Each scene shows the same named points in several views. A view is turned or mirrored, and shifted as a whole, has a little noise and may leave points out.
In the rows, 128 means zero.

Scene 1
View 1
Z952: [129 160  78 149  52 100  69 136 137  32 142 113 126 121 154 122 143 122
  90 161 184  66 136 156 122  99 183 139 197 155 161 109  61 209 179 124
  62 159 133  35  58 159  63 114  51 168 123 131  72 130 157 176  91 131
 141 122  98]
Z854: [148 100 106 133 124  93 132  98 118 124 147 130 144 122 126 138 104 147
 109 162 124  99 126 153 136 149 144 123 149 178 147 119 146 130 135 134
 117 106 152  91  96 111 107 122  90 116 101 120  97 135 115 123 121 143
 107  97 117]
Z427: [117  41 152 152 159  75 172  92 114 180 165 115 150 117 104 145  72 133
 118 140  70  84  91 132 132 135 134 156 125 192 107 161 231  77 124 167
 123  99 128  98 162  89 115 154 114 113  93  74 120 150  87  97 138 184
 106  49 116]
Z621: [119  76 137 164 117  78 132  87  98 117 142 101 152 127 120 156  96 129
 121 142 112  77  98 147 111 129 149 150 161 193 119 151 165 117 128 149
 115 122 125  86 124 125  95 144  82 152 103 104  91 137  93 108 134 167
 110  60 126]
Z731: [146 102 101 124 130  95 133 106 132 128 151 133 142 119 132 126 106 145
 105 163 127  97 127 145 148 139 142 109 144 166 141 118 145 132 140 136
 110 111 153  91  93 106 111 123  94  99 106 117 102 145 123 119 114 146
 115  95 106]
Z541: [155  80 118 128 149  92 154  72 102 145 149 140 163 131 116 145  99 153
 124 153 102 113 123 150 129 174 125 103 128 190 131 122 176 104 107 129
 137  97 156 123 107  94 124 124 100  90  95 124 102 142  91  83 134 145
  89  82 131]
Z247: [107  80 131 167 114  79 130  97 113 127 154 102 141 118 123 145  88 124
 114 140 103  71  96 139 113 118 156 159 160 179 118 150 174 121 138 156
 105 125 113  77 132 124  86 149  83 152 104  86 100 134  98 117 127 172
 119  65 116]
Z814: [121 105  96 129 127  89 130 151 166 125 174 119 125 107 145 114 107 122
  81 161 131  73 118 130 160 107 165 144 141 155 142 129 146 156 176 153
  75 125 132  55 112 109 103 129 103 117 117  87 119 151 149 156  85 156
 147 100  83]
Z767: [156  90  99 106 158  91 165 108 144 158 160 153 144 119 124 124  99 147
 103 165 114 111 137 141 168 165 125 100 118 162 145 117 166 116 131 131
 120  89 166 104 105  82 139 119 115  64  96 114 117 155 129 108 112 140
 105  92 107]
Z699: [143  75 110 117 158  87 162 100 133 164 162 137 145 119 120 130  94 145
 109 156  98 100 120 134 146 154 133 114 126 172 134 126 183 107 129 140
 126  92 153 105 121  89 131 129 109  88  97 106 117 149 118 102 116 151
 106  84 110]
Z40: [147 131  89 132  94 104 105 117 133  80 143 134 139 122 142 127 124 136
 101 170 158  86 134 152 129 129 161 118 175 160 156 116  94 174 153 124
  91 133 145  65  74 137  90 111  73 129 114 133  82 135 134 142 101 137
 122 120 104]
Z300: [162 132  79 116 100 110 115 104 124  94 145 143 141 127 136 122 125 149
 104 166 156 107 143 162 135 159 148  93 159 165 159  97  97 160 134 111
 111 118 167  90  63 122 110 105  83 104 104 145  83 130 133 115 107 129
 107 122 119]
View 2
Z814: [123 148 122 129 142 116  81 168  89 147 109  92 135 120 128  98 135 103
  39  85 115 150 110 162  81  76 161  67  67 164 157 101 109 122  90  98
 143 160 132 154 118 146  84 134  66  74 175 146  96 144 160 168  74 118
  66 130 108]
Z699: [ 92 152 162 172 148  95  92 180 114 164 126  91 147 119 139 117 130  80
 119 104 131  87 148 155  80  62 151  71 116 116 132 122 100 124 117 133
 135  82 151 128 115 131 125 162 115 109 177 137 125 157 151 159  86 150
  89 119 112]
Z952: [144 117  44  59 126 179 100 119  88 118  78 121 148 137 129  84 151 138
  72  93  63 216  90 145 106  90 140 116  55 206 150 125 127 111  84  40
 116 214  83 144 110 148  81  49  76  49 100 162 112 144 156 162  67  91
 121 110 175]
Z427: [140 153 151 206 137  81  69 204 120 147 119  91 133  99 168 138 140  78
  78 102 154  48 140 147  44  99 159  83 143 103 124  82  93 104 119 145
 124  80 200  96 144 119 155 200  92 138 198 138 125 158 133 174  75 154
  91 142 120]
Z767: [ 71 158 164 154 154  99 102 168 120 168 129  85 160 128 123 114 129  76
 132  95 125 102 152 162  97  49 144  62 110 122 135 139 102 133 115 124
 148  86 130 142 105 137 107 150 125  90 169 128 118 156 160 148  93 144
  89 112 112]
Z40: [112 124  88 101 137 151 106 133  94 136  99 108 157 138 128 103 134 117
 109 102  84 163 118 145  99  74 132 103  76 170 134 131 121 118 103  77
 119 151 102 143 108 143  94  88  98  68 126 152 122 156 158 158  76 119
 118 107 159]
Z300: [ 88 123 103 104 143 140 113 139 101 153 107 106 165 149 123 100 130 106
 156 110  85 144 142 146 108  58 128 103  92 163 133 155 119 123 127  81
 125 128  99 137  94 139  94  95 124  73 109 149 128 163 151 153  81 127
 126 105 155]
Z621: [155 126  97 159 125 129  73 172 116 137  94 109 139 117 165 130 151 106
  91 108 115  96 116 135  62 102 150 107 135 134 127  92 104  93 117 117
 100 117 169  90 136 119 149 144  94 115 156 154 131 166 131 180  71 134
 121 132 160]
Z247: [161 130 100 157 131 118  70 174 107 137  93 105 133 113 159 128 147 104
  66 107 126 101 113 136  55 107 157 103 123 134 136  79 104  96 105 108
 107 131 169 101 138 123 140 147  75 118 167 150 122 158 133 178  70 136
 107 136 151]
Z731: [100 142 133 142 141 117 100 161 105 154 118  95 158 132 135 111 136  94
 117 100 108 123 134 153  89  66 142  83 100 143 137 136 111 118 115 107
 128 117 139 135 109 143 110 136 109  86 155 142 122 155 152 160  87 136
 103 116 134]
Z541: [ 82 140 153 156 148 104  96 168 120 161 128  92 160 132 137 117 133  80
 156 107 119  88 152 145  83  60 138  80 123 119 123 142 109 123 123 127
 127  77 139 125 112 135 125 153 134 104 152 134 131 166 147 155  85 154
 106 115 125]
View 3
Z40: [148  82 116 114 123  99 127 138 131 107 133  94 108 147 138 148 105 140
 130 133 143  86 102  95 155 110 132 125 151 102 127 135 118 140 122 130
 115 151 135 141 113 171 146 112 160 123 138 162 121 102 154 135  93 106
 134 112  80]
Z621: [155 114 170 106  95 106 149 140  89 112 149  82  88  82 130 129 156  70
 124 112  96  83 101 110 119  95 142 166 100 105 169 168 118 134 136 116
 155 155 145 177  95 145 133 124 150 103 132 125 184 113 132 108 139 122
 132  98 140]
Z247: [154  97 183 115 109 108 160 132  90 119 151  92  75  86 132 133 169  65
 116 119 103  71 113 101 108  92 140 160  96  98 168 156 118 132 136 112
 147 136 138 182  89 129 130 123 146 115 123 139 185 106 134 113 137 118
 133  98 130]
Z427: [135 111 218 108 116 114 173 123  61 136 163  95  68  67 136 136 212  77
 121 111 106  91 125 122 102 102 130 186  97 133 183 154 109 123 133  98
 168  98 139 194  96  85 122 128 152 110 125 115 159  94 110  87 124 149
 138  84 134]
Z814: [139  52 192 115 157 108 171 125  96 130 142 120  89 129 141 168 168 120
 113 138 136  69 139  79 128  98 136 130 142 105 152 112 110 124 128 104
 112  93 126 166 110 116 126 120 154 140 112 173 122  83 143 118  92 106
 155 108  88]
Z854: [144 118 128 102 100 101 122 135 110 110 149  91 108 119 128 146 142 139
 134 127 143 114  96 122 146 118 120 158 150 132 138 142 111 140 119 119
 157 140 141 145 121 141 137 115 157 105 154 128 117  89 142 112  93 141
 125  99  95]
Z731: [133 105 159 102 120 104 136 131 101 116 145 101  99 115 134 145 156 134
 124 127 144 108 107 117 137 113 127 155 143 135 146 139 109 134 121 117
 151 118 136 160 114 117 131 124 161 114 138 134 115  90 139 107  96 137
 132  94  99]
Z699: [133 124 191  99 113 105 147 122  78 135 157  99  81  90 134 141 200 122
 129 121 132 119 111 130 126 119 127 180 127 153 161 148 105 133 126 101
 169  93 141 175 113  88 126 127 158 105 138 111 119  78 122  89  97 161
 132  80 114]
Z952: [168  45  96 127 133  94 123 147 152  92 118 106 116 178 149 159  67 132
 115 146 141  54 104  64 167  96 142  83 162  68 114 128 132 148 123 147
  82 179 122 121 111 220 150 105 150 137 128 206 134 116 178 169  93  67
 144 134  76]
Z767: [122 122 173 102 125 101 137 122  87 129 157 110  96 106 129 151 190 147
 126 124 151 132 115 128 133 124 123 174 149 159 149 134  94 138 122  99
 166  76 139 159 122  82 129 119 164 104 147 112  93  71 128  85  79 166
 127  89  92]
Z300: [145 109  99 102 106  98 111 142 131 105 135  93 119 143 134 149 113 158
 133 128 153 116  96 116 167 125 126 139 165 126 119 144 110 143 124 133
 138 141 138 127 122 161 144 109 157 108 158 140  97  96 163 121  83 133
 126 107  86]
Z541: [135 133 161  99 100 107 128 126  94 123 153  95  96  94 130 137 182 134
 131 130 140 129 103 144 136 129 120 189 146 157 151 151  99 136 122 114
 175 106 146 161 120 104 134 118 157 100 153 104 109  84 128  91  92 165
 123  85 105]
View 4
Z427: [183 145 143 148  63 156 103 149  74  94 108 165 126 128 203 104 165  95
 205 183 163  57 116  86 138 184 137 127  77 182 109 160 103 198  85 127
  99 114 119 160 122 144  72 125 126 125 143 120 208 162 156 102 138 116
 210  81 125]
Z767: [122 143 103 110 109 155  85 156  73 149 109 136 183 124 137 118 163 134
 171 153 149  94 129 109 123 182  96 112  85 166 135 115 153 175 121  92
 100 100 145 118 115 138  98  64 112 147 151 120 162 124 129 140 156 103
 194  82 138]
Z621: [139 153 128 157  41 173 125 129 100  89 108 181  94 126 169 138 164 101
 169 180 152 111 159 109 155 149 143 135  80 126 114 181  80 168  74 155
 109 130 115 150  96 107  62 178  80 124  91 134 229 133 169 121 133 109
 165 102 123]
Z40: [ 68 152  71 114  99 169 102 110  91 150 101 135 153 121  89 172 152 144
 127 143 119 169 174 139 140 129 106 119  96  90 146 140 142 160 129 121
 114 125 165  98  82  79  97 128  63 161  91 132 173 103 151 161 142 100
 140 115 133]
Z731: [110 150  93 116  92 157  99 133  84 137 106 145 157 118 127 143 160 133
 161 145 137 122 147 116 135 159 104 116  83 136 137 132 138 163 115 109
 107 113 148 119 103 111  87  98  88 145 127 120 176 126 145 143 148 108
 175  94 136]
Z699: [142 144 118 116  90 157  89 153  76 125 106 142 159 121 164 116 161 122
 181 160 153  84 132 101 136 181 111 115  80 168 126 127 135 179 109 104
  98 103 131 134 110 136  89  82 108 141 143 114 184 136 143 127 152 105
 197  83 132]
Z854: [ 95 136  91 107  80 161 102 128  95 132 110 139 168 115 109 147 155 147
 155 134 137 136 156 129 139 162  96 108  80 129 130 134 133 137 117 116
 106 110 146 113 108 114  85  91  78 147 121 136 172  95 136 154 151  98
 161  98 137]
Z541: [122 131 114 109  72 154  98 146  88 132 113 140 171 121 146 122 160 139
 179 145 154 100 142 118 137 184  87 104  75 162 124 124 139 150 112 106
 103  98 126 129 121 142  81  78  94 138 145 126 180 107 133 143 159 101
 190  89 133]
Z814: [117 176  77 156 152 177  87 122  45 144  85 140 139 136 123 171 168 105
 119 187 128 153 141 107 118 124 158 149 122 113 170 148 151 239 128 103
 122 134 185 102  75  70 109 133  96 166 101 113 178 168 177 132 124 107
 149  93 136]
Z247: [140 154 116 153  61 170 108 127  85 105 108 170 108 126 162 137 165 103
 168 179 144 115 154 104 149 152 148 130  82 132 122 176  98 185  91 144
 121 130 132 141 104 105  74 162  88 134  95 130 214 142 168 120 129 113
 173  97 122]
Z952: [ 40 170  43 137 112 178 118  83  91 154 100 145 136 127  61 209 149 145
  85 153 105 213 198 149 137  94 127 130 116  46 154 153 133 163 132 134
 128 142 190  83  53  39 101 167  41 171  52 134 181 107 167 170 122  99
 100 122 134]
Z300: [ 65 142  75 100  90 156 109 118 109 148 112 132 175 116  91 163 147 158
 145 131 120 152 170 140 135 155  85 101  87 111 141 123 147 134 128 112
 105 110 154 102  98  93  89  89  65 158 108 128 164  83 132 174 157  90
 151 108 139]
View 5
Z952: [124 106 138 139 129 127 199 132 140 126 142  93 115 104  62 176  40 184
 139  98 158 126  80  92  84 143 203 144 179 137 120 124 126 141 119 112
  44  85  72 107  93  68 136 166 159 117 143 125 119 175 101 193 185 175
  98 132 163]
Z541: [118  86 128  78 195 161 104 123 109  97 138 146 169 153 143 123 139 166
 119 157 120 142 154 144 143  54 125 151 128 155 133 127 165 127 111 107
  90 164  99  99 124 139 148 149 108 105 155 111 185  87 156 132 147 125
 134 152 117]
Z699: [119  77 121  74 206 137  91 114 107  94 135 143 164 146 141 123 146 162
 104 166 107 153 163 147 130  51 141 151 121 151 157 138 151 110 121 104
  84 152 110 104 126 149 154 128 120 120 184 119 170  82 171 134 151 120
 128 152 111]
Z731: [119  92 127  89 179 142 127 127 121 107 144 131 156 134 129 144 119 164
 124 141 124 148 137 137 132  83 147 150 137 145 140 129 151 128 120 116
  78 133  97 103 114 132 154 139 126 117 158 119 163 109 149 149 160 136
 125 145 129]
Z427: [ 92  59 105  56 239  97  73  96 124  91 137 139 158 127 149  97 154 162
  91 183  93 178 160 145 131  44 167 134 137 127 203 166 145 104 131  92
  98 151 143 104 140 187 163  70 131 112 205 136 177  40 172 139 158  96
 130 169  84]
Z767: [143  82 130  83 196 154  94 129 104  90 133 159 163 148 137 138 140 167
 112 159 117 147 168 150 137  54 131 156 111 164 132 123 157 121 118 107
  70 146  87 109 118 141 161 160 115 125 175 113 168 103 177 133 151 119
 124 135 122]
Z300: [120 108 135 106 152 170 159 133 125 110 139 118 160 140 114 146  91 177
 141 123 141 126 117 121 132  97 137 152 148 153 103 116 149 143 108 124
  81 143  87 100 115  99 140 177 122 106 116 103 163 138 122 159 160 158
 127 141 145]
Z40: [115 106 132 110 148 139 175 127 131 115 139 101 145 121  98 155  74 178
 137 122 140 134 103 106 109 113 166 146 167 137 126 128 138 134 110 116
  65 114  89 103 104  94 148 154 139 107 136 116 145 138 116 171 178 159
 117 133 141]
Z621: [ 73  84  99  77 199 102 138  96 143 113 144 104 160 114 131 104 112 161
 116 154 115 155 109 118 118  87 163 133 165 114 180 165 136 120 116 100
 104 144 142 101 129 156 147  76 131 100 159 134 172  73 136 163 166 128
 138 172 118]
Z854: [118 103 127  92 171 153 143 124 127 104 139 128 161 142 125 136 111 175
 134 142 128 134 133 127 132  87 133 155 141 149 123 128 151 131 102 113
  87 147  96  99 126 115 142 150 121 112 133 107 169 111 135 153 160 144
 131 148 133]
Z814: [139  74 129 110 183 113 125 117 120 101 137 124 122 109  94 157  89 171
 101 142 122 159 125 134  89  90 202 141 140 137 163 135 124 112 144  98
  46  88  87 114 102 122 165 123 151 126 211 140 125 126 159 167 174 134
 100 134 130]
Z247: [ 78  77 110  78 197  91 137  94 139 113 145 106 149 107 122 112 110 166
 110 159 112 163 113 123 115  86 183 136 172 115 188 160 130 121 122  97
  92 127 135 102 123 150 156  68 144  98 180 141 164  72 147 163 175 126
 125 169 112]
View 6
Z854: [144 122 131 135 126 117 132  93 137 145 193 106 120  94 138 124 138  98
 189 150 129 125 159  82 135 114 162  98 111 146  97 139 139 125 165  70
 171 133  99 138 149 122 124 141 153 128 150 101 145 107 109 139 119 145
 120 116 138]
Z767: [157 130 140 127 173 112 164  95 136 137 180 102 148  72 116 151 109  87
 185 124 147 120 165  85 139 117 161 122 121 141  71 150 153 128 141  82
 187 142  90 117 195 108 130 133 169  95 156  70 153 105 128 112 137 163
 124 102 101]
Z952: [139 107 124 129  69 170  75 120 176 172 194  58  74  96 120  61 170  89
 203 207 106  96 176  69 107 103  93  42  90 167 163 183  76 179 198 103
 146 118 133 192  95 146  99 148 168 209 140 128 138 163  47 164 126 130
 141 152 179]
Z621: [106 122 124 152 163 169 163  85 123 109 156 128 145 142 157 131 109  88
 155 143 115 102 127 124 116 109 128 141  98 107  92 140 101  96 178  91
 169 128  67 161 138 120 130 166 150 144 147 112 137 122 100 147  90 116
 144 136 168]
Z300: [161 114 128 126  94 111 114 100 150 159 210  92  97  80 128 102 151  94
 210 163 120 136 173  61 131 117 164  78 114 151 122 148 141 143 171  57
 163 132 118 142 141 131 111 142 143 142 151 103 144 120 106 136 128 141
 114 117 131]
Z699: [140 124 138 135 191 131 177  90 125 119 166 118 158  95 124 159 106  86
 168 128 139 117 148 101 137 117 158 139 112 121  69 142 140 112 137  88
 182 135  74 127 182 100 128 140 162  98 158  77 145 107 126 122 123 159
 134 107 117]
Z541: [145 124 136 129 159 112 163  85 130 130 185 124 147  93 137 147 114  95
 185 126 134 132 154  91 146 113 175 129 113 133  82 135 152 112 146  64
 184 138  86 127 175 111 132 142 150 103 160  83 149 100 130 123 122 145
 118 107 116]
Z427: [118 129 132 151 229 160 206  85 108  87 125 134 191 133 141 173  85  83
 137 114 133 101 116 140 126 111 136 181  99  94  58 139 115  82 141 112
 186 137  47 136 183  95 137 156 166 102 153  83 145 105 129 124 101 139
 145 119 140]
Z731: [145 126 134 132 148 127 147  93 138 135 178 104 136  87 121 125 126  92
 184 143 135 113 159  86 129 112 148 112 108 144  97 150 126 130 156  84
 170 139  94 141 163 117 122 142 167 123 159  91 147 121 109 128 125 155
 128 113 127]
Z247: [111 122 128 148 171 176 165  89 128 101 142 120 153 142 145 126 107  87
 150 145 110  96 122 127 121 106 108 138  86 104  94 152  90 102 171 108
 171 132  71 161 141 113 132 165 154 145 141 107 136 128  92 150  94 123
 151 139 168]

Which points are out of place in each view (at most two, in the order of its rows)? Write - if all are in place.
view 1: Z854, Z541
view 2: -
view 3: Z427
view 4: Z621, Z814
view 5: Z952
view 6: -
